Points, in no order, along strands that fork and pass close to each other.
In the rows, zero is written as 128.
Points whose rows are less than 100 apart are linked; no others are. Some points are linked to none.
vak: [ 71 105 114 155 161 137 104 132 154 119 143 156 170  73 102 187 111 137
 150 171]
Fevi: [ 53 100 152 169 127 101 119 124 161 101 147 150 149  56 122 176 112 145
 134 173]
vup: [172 105 177 122 135 150 126 144 130  83 105 144  93 117 161 192 120 148
 130 113]
Gog: [200 140 119 117 103 127  92 113 136 169  71 103 149 145 123 102 103 113
 118  97]
bobu: [145 130 138  96 100 139  96 125  84 150 147  96 148 123 179 130 107 135
  93 138]
fatu: [129 133  68 144 125 157 141 139 121 173  65 131 166 146 133  69 126  90
 157 104]
rezel: [154 104 181 118 104 122  90 142 153 122  81 147 121  96 161 167  95 132
  71 125]
sazin: [197 130 178 103  82 105 139  93 146 118  93 104 100 134 151 131 113 149
 126  94]
lezu: [134 162 130  72 130 133 141  89 129 147 101 113 104 143 169  87 151 127
  81  94]
Kubes: [107 146 152  87 185 127 106 126  84 115 134  87  86 152 115 116 131 145
 115 109]
Ranu: [ 90 141 118 137 201 117 109  94  75 124 131  66 135 168 102  63 144 121
 138 138]
liki: [ 41 123 115 119 163 143 125 111 138 127 142 144 136  68 113 180 138 145
 162 146]
lizuf: [132 146 116  93 138 141 146  97 100 147 107 109 132 148 219  86 164 120
  76  92]
gogul: [170 101 114 170 152 116  53 108 121 121 157 119 188 100  90 162  91 151
 150 181]
Nenil: [ 88 152 117 106 128 130 206 124 120 110 171 154  91 138 192 120 192 129
 104  99]
dokar: [119 140 127 129 103 106 108 183 132 167 169 141 147 161 117 110 131 101
  61 145]
Dini: [129  85  65 175 139 154  83 187 115 113 104 136 170 140  91 123  74  88
 208 143]
zekiz: [ 96 146 142 162  83  92 170 103 161 118 137 132 109 128 147 104 161 115
 104 112]
Neti: [163 119 142 100  92 141 168 157 109  94 200 130  98 153 101 153 110 148
 183 127]
funu: [ 78 144  92 106 205 136 132 134  74 144 188 136 163 132  79 128 149 135
 152 165]
fas: [ 65 137 109  94 173 154 158 161 106 142 132 149 104 135 177  96 166 104
  83 117]
fogi: [ 92 142 139 111 201 110 102 103  83 105 149  66 124 164 103 109 118 144
 137 129]
rufo: [165 133 139 109  74 127 175 114 104 108 216 111 119 137 119 137 127 161
 167 134]
Nesef: [151 129  88 192 152 130 144 134 132 147  75 143 146 169 125  56 149  83
 133 117]
nepu: [151 145 124  41 156 172 148 114 113 148  93 134  88 147 153 108 150 131
 115  90]
zer: [135 141  93 119  90 135 206 110 136 134 138 156 156 131 223 133 179 133
 127 106]
sikom: [ 73 157 102  73 153 152 136  73 113 149 114 122  91  81 137 126 159 156
 126 117]
kevos: [177 110  93 128  42 118 154 112 135 148 117 119 176 148 154  88  88 121
 186 103]
Lukek: [116  92 149 172 125 118 113 193 155 114 159 155 135 128 113 168 123 129
  90 165]
todi: [ 39 138 137 126 155 128 124 148 155 127  96 132  88 112 129 115 152 111
  85 109]
Gil: [134 124 175  92 162 125 104 120 133 115 149 148  94  88 133 194 132 162
  75 140]
Suref: [ 99 139 127  81  82 137 189 141 170 137 146 190  94  95 122 163 155 139
 116 113]
vig: [ 77 149 102 162 172 138 173 104  84 109 149 111 105 154 171  77 194 117
 116 125]
luvep: [ 92 128 101 128 165 147  90 135 112 143 101 111 143 116  74 134 110 110
 182 134]
sas: [109 116 158 129 115 127 136  98 124 102 139 113 112  78 138 165 118 162
 139 125]
vok: [104 129 138 177 123 119 137 141 132 110 110 102 122 163 119  99 128 106
 144 117]
Togad: [116 109 184 130 154 110 101 164 152  80 125 139  98 119  69 190  96 146
 142 137]
Geto: [162 110 116 181 119 141  88 138 157 125  31 134 144 124 136 115 107  99
 158  99]
kar: [106 157 105 122 176 131 160 101 106 126 135 113  94 161 151  34 178 103
 108 127]
paz: [160 137 126 105 100 132 137 144 120 154 202 142 146 144  96 145 139 141
 104 158]
miko: [132 141 105 131 127 128 113 148 119 182 152 132 157 154 129  86 149  99
  70 151]
gigev: [135 133 173 106 155 126 131 118 118 105 127  87  72 157 137 115 137 142
 100  94]
zim: [ 44 119 158 118 135  97  75 133 138 128 134 111 145  93 113 163  99 143
  98 143]
zimo: [125 115 117 155 184 151  89 170 103 131  83 122 141 148 163 107 131  94
  88 133]
Dup: [159 123  77 144 111 160 170 139  75 142 124 116 166 161 170 102 122 114
 170 122]
sol: [173  96 172 140 108 133 154 165 149  79 132 148 101 132 145 176 105 138
 135 118]
katok: [182 116 167 167  85  77 156  99 193 122 109 146 135 120 165 129 142 145
  82 125]
komus: [216 138 151 121 131 144 125  89 147 127  72 134 104 121 129 144 133 144
 141 104]
nurod: [117 136  94 138 102 159 134 133 116 155  56 109 142 148 127  81 110  88
 190  88]
Ner: [131 126 167  99  63 105 174 170 158 120 137 142 114 158 157 137 123 121
 103  95]
Supu: [156 115 168 127 150 147 121 138 154 119  71 143  99 114 165 163 134 140
  80 111]
fon: [ 97 143 106 115  96 134 214 153 123 121 159 166 125 136 222 136 178 123
 122 102]
tepo: [ 57 133 105 117 136 135 136 169 100 153 164 139 133 131 158 114 163 108
  87 137]
non: [213 116 136 124  67 123 139  67 141 134 118 134 145  82 138 147  99 159
 156 135]
Vedup: [125 125 168 103 145 125 103 142 154 115 136 141  99  90  88 188 113 153
  98 150]
Redag: [183 131 170 131 180 117  81  99 118 115 133  91 116 129 108 145 120 155
 105 148]
vit: [130 119 144  88  69 118  75 145 115 153 125 112 151  97 163 134  73 128
  82 129]
zuna: [210 109  74 147 103 149 162 147 106 149 129 139 171 174 131  88 122 110
 182 125]
Pup: [217 118 141 140 108 134 109  74 143 128  87 129 134  87 126 155 117 141
 150 131]
degik: [188  96 162 144 119 144 138 191 148  81 136 136  96 158  96 171  97 137
 151 132]
Tamo: [145 129 153 138  97 108 133 169 166 128 137 142 119 166 129 126 131 120
  77 122]
legid: [121 107 145 130  71 115 131 121 146  97 111 127 119  81 134 145  86 145
 155 125]
Koza: [141 144 125 118 138 151 139 106 108 128  58  93 104 150 126  88 127 113
 170  90]
Befiv: [121 152 130 136 181 135 141  99 168 124 111 130  78 144  68 105 169 119
 133 131]
vuso: [107 112  99 112 159 162 137 166  74 107 154 121 141 140  87 153 103 133
 216 142]
zetu: [ 93 147 115 180 102 109 159 126 148 131 133 123 132 165 139  78 160  95
 120 126]
foluz: [163 119 123 172 124 110  92  74 133 144 168 107 166  99  99 132 126 149
 126 176]
lan: [171 119 121 135  97 128 141 165 124 133 214 142 141 168  62 130 118 133
 146 164]
gegi: [148 142 115 111  64 127 156 122 164 151 170 167 143 116  96 142 129 135
 126 152]
mesan: [174 109 118 101 119 158 142 177 108 109 189 144 118 155  64 154 102 145
 177 152]
Zalu: [ 29 153 109 110 104 132 172 133 146 137 141 152  94 110 139 131 169 120
 136 111]
Fovak: [103 132 104 115 199 147 140 143 103 139 191 143 133 125 101 146 180 131
 104 175]
Kalus: [ 63 144 102 101 123 151 161 102 128 136 113 138 105  70 159 147 158 144
 139 105]
gev: [ 94 119 108 154 110 127  84 144 118 153 105 114 165 104 192 123 111 108
 106 138]
rivog: [ 79 131 145 141 141 125 156 116 113  93 152 111 103 114 161 156 148 151
 148 125]
mavif: [ 87 133 166 110  50  89 183 139 171 105 153 177  86  91 134 159 131 149
 122 111]
Vegug: [ 55 116 165 172 139  87 129  87 172  97 124 141 118  64  98 164 131 148
 141 154]
Bukan: [ 79 120 122 125  97 144 123 169 117 156 141 141 138 120 168 133 120 112
 101 127]
Kov: [167 105  79 138 152 168  59 157 106 130  95 142 161 112  94 143  79  99
 205 141]
Nezuf: [151 138 128  78 138 165 137 135 107 133  69 124  97 135 152 120 133 118
 153  89]
zuvu: [157 146 138 126  45 102 177 101 127 120 193 102 126 143 127 109 137 135
 147 120]
kubu: [ 71 149 123 125 183 130 132 117 140 132 181 158 103 109 149 126 193 125
  50 153]
nizo: [175 129 149 130 210 132  54 119 122 124 114 133 138 124  81 174 117 134
 120 154]
Kob: [164 135 182  97 125 120 138  97 122  94 102  93  73 124 144 139 126 156
 115  94]
lozo: [203 115 128 118  80 133  54 125 120 143  90 115 155 114 128 125  72 126
 142 113]
guri: [155 162 135 106  39  82 184 109 144 131 169 125 142 163 145 106 139 133
 111 105]
rovu: [121 140 118 131 195 123 129 112  98 131 137  94 105 168 112  57 151 106
  92 134]
rigo: [138 110 140  99 151 140  87 144  96 113 160 116 143 121 100 182  87 144
 157 160]
talu: [155 124  95 177  46 102 166 113 159 140 106 127 161 162 121  88 111 108
 181 108]
Vonab: [166 121 126 148  58  98 103  85 123 151 143 107 170  89 161 123 101 135
 113 151]
pil: [ 24 132 149 127 173 116 104 107 150 102 107 116  86 105 142 128 146 132
  94 123]
Poba: [ 94 139 125 102 184 152 142 128  54  90 148  99 113 136 120 157 130 150
 209 127]
Zelov: [120 120 157 161 130 111 131 158 147 110 142 117 107 165  96 116 129 123
 122 128]
Ruzim: [ 76 143 102  98 200 144 165 135  55 115 174 113 119 151  98 121 152 141
 175 139]
nokun: [186 144 148 141 178 121 100  78 117 112 117  82  96 143  98 109 138 141
 134 129]
Tose: [188 130 126 141 105 130 104 141 149 139  45 129 141 157 124  95  99 108
 144  85]
nup: [ 56 150 112  89 197 155 119 142 127 139 114 137 100 117 154  88 163 116
  76 121]
Bezol: [221 124 148 154  97  99 157  99 163 130 137 138 147 153 165 127 147 143
  95 126]
suzot: [132 114 119 175  55 107 132 134 171 136 111 144 145 127 101 110  95 114
 160 115]
serik: [200 117 109  88  47 137 155  88 141 138 123 130 152 118 161 128  94 144
 170 109]
Mur: [ 50 133 118 134 180 119  55 127 122 139 105 111 177 118  73 152  83 122
 167 145]
Dama: [ 87 161 100 109 160 133 157 106 114 148 207 164 115 124 118 129 209 127
  91 156]
Kufe: [225 132 120 116 112 120 149 127 169 161 126 164 150 176 124 113 142 137
  89 118]
zozuv: [156 135 115 123  71 119 121  95 119 165 124 107 164 126 183  99 129 134
  94 118]
gola: [133 108 168 130 105 115  54 157 121 135 106 123 140 109 156 150  71 126
  72 133]
Mupe: [102 119 142 136 184 144 119 161  88 110  91 110 110 157 167 117 144 105
  97 117]
Zuki: [ 87 136 103 137 171 141 122 175 106 134 120 129 128 145  81 112 123 106
 155 135]
gapok: [ 36 145 116  91 190 133 122  65 115 117 125 110 110  78 118 159 147 156
 154 121]
bod: [148 118 120  92  84 150 166 154 172 155 152 187 124 116 101 161 143 131
 133 134]
dul: [ 63 134 152 145 151  93 130 124 179 109 123 137 105 100  66 147 137 139
 125 139]
Kapab: [140  93 113 163 153 147  96 131 135 118 159 154 167  84 107 192 115 137
 162 188]
puzab: [139 141 105 114  68 125 166  88 134 157 118 133 162 117 200 118 145 132
 119 109]
Bol: [ 64 129 141 147 150 106  56 126 130 129 121 107 167 104  90 143  87 130
 120 148]
zive: [215 126  86 141 110 134 143 147 134 164 114 144 160 176 124  95 131 117
 137 123]
busuk: [ 39 129 168 103 177 107  79 116 141 115 120 126 112  92 126 173 116 147
  86 131]
gavo: [117 108 169 135  52  96 173 123 165 108 119 145 113  94 140 146  97 140
 138 118]
beg: [166 128  89 164 176 146 134 149 102 156 105 140 149 161 104  70 151  85
 117 138]
Zaz: [ 87 137 133 148 171 124 149  99 183 118 129 146  84 109  68 145 174 135
 139 136]
Safi: [100 125 106 163 151 135  78 163 101 159  94 111 163 126 167 107 116  89
  83 140]
Vezi: [177 122 129 168  91  99  93  87 130 148 141  95 161 119 120 116 102 140
 118 145]
mimus: [110 165 130 134 133 110 158  88 173 129 136 126  87 157  65  75 178 124
 118 114]
vomu: [144  84 152 138 135 133 105 188 141  65 151 142 113 135  63 185  73 142
 173 147]
Kive: [148 112 115 169  91 110  86 138 139 115 123 110 147 125  78 120  74 123
 173 133]
beda: [178 115 127 140 188 124  31 131 109 132 128 128 174 119  97 160  98 136
 136 166]
sorut: [163 137 102 136 168 136 130 151  85 171 137 126 159 166 145  71 155  98
  82 146]
kopeg: [138 147 154  89  32  79 186 128 168 126 140 146 145 152 173 118 125 130
 100 101]
neb: [175 133 111  80 156 181 135 177  79 148  61 135 124 152 160 109 124  98
 136  94]
Vele: [115 103  69 145 154 159 132 186  77 117 137 121 154 150  86 106  82  91
 223 145]
Vifi: [122 130 149 181 114  91 142  80 171 124 111 136 116 104 133 121 154 134
  98 129]
pelum: [ 81 145 130 130 153 121 162  97 101 108 154 106  84 131 172 109 174 143
 112 115]
molet: [181 103 115 145 120 137  63 145 135 122  95 132 145 123  93 148  75 121
 177 133]

Follow the links from the first point to the second, and from the first to the third. Name the last point that the two ways share.
Vezi / Vedup / bod -> zozuv
fogi / degik / bod -> pelum
puzab / komus / gavo -> pelum
katok / nurod / lan -> Tamo
Kufe / neb / kopeg -> Tamo
Gog / kevos / Dama -> molet

A fork is a point with three links, a tip a point with one. Leave the first point through the second and follow the links. Name the first fork or tip that comes.
lan / mesan -> Tamo
Kive / suzot -> pelum
miko / sorut -> Nezuf
zim / busuk -> Mupe
zekiz / Vifi -> Dup
Gil / Vedup -> zozuv
rovu / Ranu -> molet
zozuv / bobu -> Gil
Mupe / zimo -> Zuki
